The views of a scene show one set of named points, each view turned or mirrored, shifted and resized as a whole, with a little noise and some points left out.

Scene 1
View 1
(227): [  8  11  13   6 -11   1   1   5  -8  -9   3 -28 -12 -10 -22  21  48 -10
 -13 -33   5   8  -9]
(96): [  9  18   2  14   0 -15  -8  10   1  -4  11 -29  -5 -10 -38  23  19   9
 -14 -19   6  22   8]
(56): [  8  13  10   7  -9  -3  -1   6  -5  -7   3 -25  -9  -6 -26  19  40  -5
  -9 -29   3  11  -6]
(172): [  7 -13 -16 -20 -10 -22  -8  22  -4   4  18  29  -8  14 -54 -17  15   5
  52  19 -30  14   1]
(318): [  9  21   4  16   1 -15  -6  11   2  -3  10 -32  -4 -11 -36  25  21   9
 -18 -22   8  22   9]
(126): [ 10  11  22  -2 -14   8  -4  -2   2  -5  -3 -19 -15  13 -18  15  45 -11
  12 -29  -1  -3 -16]
(97): [  8   6  12  -2 -13  -1  -6   5   0  -5   5  -9 -15  10 -29   9  36  -7
  16 -17  -6   3  -9]
(136): [  8  25  -2  23   4 -23  -9  14   3  -1  15 -37  -1 -16 -42  30  11  17
 -28 -20  10  29  17]
(137): [  6  -5   8 -10 -18   7  10   8 -23 -11   1  -7 -13 -10 -19   4  63 -23
   1 -30  -9   3 -22]
(205): [  9  11  10   2  -9  -6  -7   5   3  -1   7 -13 -11   8 -32  13  26   0
  13 -14  -5   9  -4]
(175): [ 11  32  25  24  -3   0  -6  -1   8  -6  -1 -55 -11  -7 -20  38  35   1
 -33 -44  20  10  -1]
(21): [  6   0  -6  -4  -9 -12   1  15 -14  -5  11  -2  -7  -8 -38   2  36  -3
   6 -12 -12  15  -3]
(44): [  6  -8 -13 -10 -10 -16  -1  20 -15  -2  15  12  -6  -3 -45  -7  28   0
  24   1 -20  17  -1]
(215): [  6  -2  21 -13 -23  14   2  -1  -9  -9  -4  -4 -18  12 -15   5  59 -23
  21 -30 -10  -9 -28]
(221): [ 10  27  32  14 -10  11  -6  -7   8  -9  -6 -44 -15   5 -11  33  43  -8
 -15 -45  12   2 -11]
(234): [ 10  34  29  27  -3   5  -4  -6   7  -9  -3 -63 -11 -10 -13  45  41  -3
 -44 -53  27  11  -2]
(218): [  7  10  13   4 -12   1  -1   5  -6  -7   2 -24 -12  -3 -23  17  45 -10
  -7 -31   0   8 -11]
(239): [ 10  13  19  -3 -14   3  -9  -1  10  -2   1 -11 -15  20 -25  14  33  -6
  21 -20  -4  -1 -12]
(64): [  7   6  -3   8  -8  -8   4  13 -19  -9   9 -22  -5 -22 -30  15  43  -7
 -20 -26   0  18  -3]
(54): [ 11  25  26  14  -7   3  -9  -4  13  -6  -2 -38 -14   8 -19  27  33   0
  -8 -34  11   4  -6]
(274): [  7   9   3   5  -7  -9  -3  10  -6  -5   9 -18  -8  -7 -32  15  34   0
  -5 -20  -2  14   0]
(238): [  8   5   7  -4 -10  -5  -5   7  -1  -3   7  -6 -11   8 -35   7  30  -2
  17 -15  -8   8  -6]
View 2
(175): [ 20 -27  -9  -3   3   1 -10  -7  -5  -5 -15  -5  38   5  13  19   4  -4
 -23 -14  34   2 -37]
(126): [ 16  -6 -11  -3  -6  11   1 -13  -1 -19  -6  15  -3  -4 -14   7 -15   4
 -10   5   9  19 -11]
(238): [  2   1  13  -7   4  10  13 -28 -12 -14  -3  18   0 -12 -16   9  -7   6
   3  11   9  26 -13]
(218): [  8 -11  -3  -5   4   8   5 -11  -9 -12  -7  15   5  -3  -5  14  -1  -3
 -10   1   8   4 -17]
(205): [  7   0  11  -5   4   8   9 -29 -11 -14  -5  14   9 -11 -12   8  -7   7
   3   8  16  30 -17]
(56): [  2 -11   6  -5   7   7  10 -16 -13  -9  -6  16   6  -5  -5  15   3  -4
  -5   2   7   4 -19]
(234): [ 25 -32 -18   0   2   0 -15   2  -4  -5 -15  -7  40  10  17  20   4  -8
 -28 -20  35  -6 -40]
(96): [  1 -12  20  -6  15   1  10 -28 -19   0  -7   6  32  -7   4  16   7   0
  -1   1  28  17 -33]
(44): [-15   8  35  -8  16  10  30 -40 -24 -10   3  28  -9 -21 -22   9   1   3
  19  22  -1  25  -7]
(239): [ 12   0  -1  -4  -5  12   3 -23  -4 -21  -7  14   0  -7 -16   2 -17  11
   0  10  12  34 -12]
(97): [  6   0   5  -5   1   9  11 -23  -9 -15  -4  18  -3  -9 -15   7 -10   4
   1  10   8  24 -12]
(318): [  1 -18  22  -5  18  -1   9 -25 -21   2  -7   0  39  -7  10  19  15  -5
  -4  -2  32   8 -37]
(215): [ 12   0 -16  -5  -9  14   5  -5   1 -25  -5  26 -27  -6 -22   5 -18   4
  -7   9  -9  10   1]
(64): [ -5 -15  12  -7  16   3  16 -15 -20  -3  -4  16   9  -4   0  21  13 -11
  -3   2   8  -7 -23]
(137): [  1  -6  -4  -7   4  11  14  -4  -9 -16  -3  28 -20  -6 -16  16  -1  -6
  -6   8 -12  -9  -4]
(172): [-19  24  44  -8  12  14  37 -56 -25 -15   6  34 -18 -27 -33  -1  -9  13
  33  36  -3  49   1]
View 3
(175): [-12  18 -16   9   2 -18  -3   4  -4  35  41 -30  24  12   8  20  -4 -13
   6  -1 -17  -2 -12]
(172): [ 59 -50  12 -36  23  46  -5 -16   2  -9  -8   6   4  14  44   6  21  24
 -26   9  15   8  -7]
(239): [ 19 -20   2  -3   8  20 -13 -20  12  10  19 -26  19   5   0  20   5   9
 -13   8   2   6  -8]
(97): [ 24 -23   2   0  13  16 -10 -12   9   7  13 -20  19   6   9  20   4   9
 -16   5  -3   3  -5]
(227): [ 12  -6  -4  19  17  -8  -6   1   8  14  19 -22  23   6   9  23  -7   1
 -15  -6 -20  -4  -2]
(136): [  4  11 -15 -12  12 -15   4  17 -17  30  28  -7  13  21  46   7   6  -9
   4  -5 -12  -4 -13]
(64): [ 22  -8  -6  14  26 -10  -1  13   1  15  12 -10  19  10  28  19  -5   4
 -17 -11 -24  -9   2]
(274): [ 20 -11  -3   2  18   1  -4   3   1  15  16 -15  18  11  23  16   1   5
 -15  -3 -12  -1  -4]
(238): [ 28 -23   3  -5  16  18  -7 -10   6   7  12 -16  16  10  16  16   6  11
 -17   4  -1   3  -7]
(318): [  7   9 -13  -4  15 -14   2  15 -12  28  27 -11  15  19  37  10   2  -7
  -2  -5 -16  -5  -9]
(126): [ 16 -19   2  11   9  12 -12 -18  15   8  20 -30  24   3  -7  25  -2   8
 -17   5  -8   3  -5]
(205): [ 22 -17   0  -9  10  14  -8 -10   4  12  17 -17  16  10  17  16   7   7
 -12   5   0   5  -9]
(137): [ 32 -26   6  28  28   6  -9  -3  19   0   2 -18  22   0   3  29  -9  15
 -33  -7 -20  -5   8]
(215): [ 27 -31  10  22  17  20 -16 -21  23  -1   8 -31  26  -3 -15  30  -4  15
 -29   3  -9   1   3]
(221): [ -6   5  -7  20   2 -10 -12  -7  10  24  35 -38  28   4 -12  27  -6  -5
  -5   2 -16   0  -8]
(54): [ -1   2  -7   6   3  -2  -9  -9   4  23  33 -33  23   7   0  20  -1  -3
  -2   5  -8   2 -11]
(218): [ 16 -11  -1  16  18   0  -6  -2  10  12  17 -24  22   6   8  22  -6   5
 -16  -3 -17  -3  -2]
(21): [ 35 -23   2  -1  26  10  -3   2   3   5   3  -6  15  11  32  15   3  13
 -22  -4 -11  -3  -2]
(96): [ 11   1  -9  -7  13  -6   0   7  -7  24  24 -13  17  17  33  12   5  -3
  -2  -3 -11  -2 -10]
(56): [ 14  -8  -5  13  17  -3  -6   0   4  16  18 -21  20   8  14  20  -2   2
 -13  -3 -16  -2  -3]
View 4
(136): [ -1  -2 -26  12  11 -27  -3  11  -2 -14 -14  16  -9  -2   6  20 -26  -2
  34 -24 -14 -33  -2]
(227): [ -7   5 -33 -10 -13 -20   4 -16  -8 -15 -11   4  10  -8  -5  -1  19   3
  18  -2  -3 -26  -3]
(64): [ -8  10 -43  -1   8 -18   5 -12   4 -22  -7   8   3 -12  -2 -12  10   0
  21 -14  -7 -30   1]
(54): [ -2  -8 -15 -13 -25 -23  -2  -5 -17  -3 -18   2  10   1  -5  27   8  -2
  21   3  -5 -20  -5]
(205): [ -7 -14 -16  -1   2  -2  -1 -10  -7 -20 -13  -9   3   0  -5  15  14 -11
  14 -16  -3  -2   5]
(44): [-10 -13 -23  12  33  16   4 -18  10 -37  -4 -13  -4  -6  -4  -9  23 -18
   9 -35  -1   7  16]
(218): [ -6  -1 -30 -10 -10 -14   1 -17  -8 -16 -12   0  13  -8  -7   1  22  -1
  16  -2  -3 -18  -1]
(274): [ -5  -3 -28   0   5 -10   2 -10  -3 -20 -10   2   3  -6  -4   2  11  -4
  18 -16  -5 -17   1]
(21): [ -9  -4 -32   7  20   2   5 -17   6 -31  -6  -6   0  -8  -4 -10  18  -9
  13 -26  -3  -9   7]
(215): [-11  -9 -22 -20 -19   5   4 -37 -10 -20 -11 -16  20  -7 -14  -5  53  -8
   2   6   8   2   2]
(221): [ -2  -2 -22 -22 -37 -28  -2 -11 -21   0 -19   4  18  -2  -7  22  15   3
  20  14  -4 -26 -10]
(126): [ -7 -10 -18 -16 -19  -6   0 -21 -14 -14 -15 -10  16  -3 -11  11  31  -6
   9   3   3  -7   1]
(96): [ -2  -4 -27   6   6 -21  -2   3  -4 -16 -11   9  -3  -2   2  16 -10  -5
  26 -19 -10 -25  -1]
(97): [ -9 -13 -17  -5  -3   0   0 -18  -6 -22 -11 -11   8  -3 -10   6  25 -10
  11 -10   1  -1   4]
(56): [ -5   0 -30  -6  -7 -17   1 -12  -6 -16 -12   4   7  -7  -4   5  13  -1
  20  -6  -4 -22   0]
(318): [  1   2 -30   7   6 -28   0   7  -3 -14 -13  13  -4  -6   5  14 -17  -1
  30 -20 -13 -34  -3]
(175): [  1   4 -28 -13 -30 -40  -2   1 -17   3 -17  15  10  -3  -1  22  -5   9
  29   7  -9 -41 -12]
(234): [  0  11 -33 -19 -38 -49  -3  -1 -20   6 -20  20  15  -4  -2  23  -6  13
  31  15 -11 -49 -15]
(172): [-13 -30  -9  20  46  37   2 -18  10 -46  -3 -25  -8  -1  -4   0  27 -31
   2 -45   3  32  23]

In a view up to two points have been moved. Name them for each view, in the order of its rows, or write -.
view 1 => (318)
view 2 => (56)
view 3 => (175)
view 4 => -
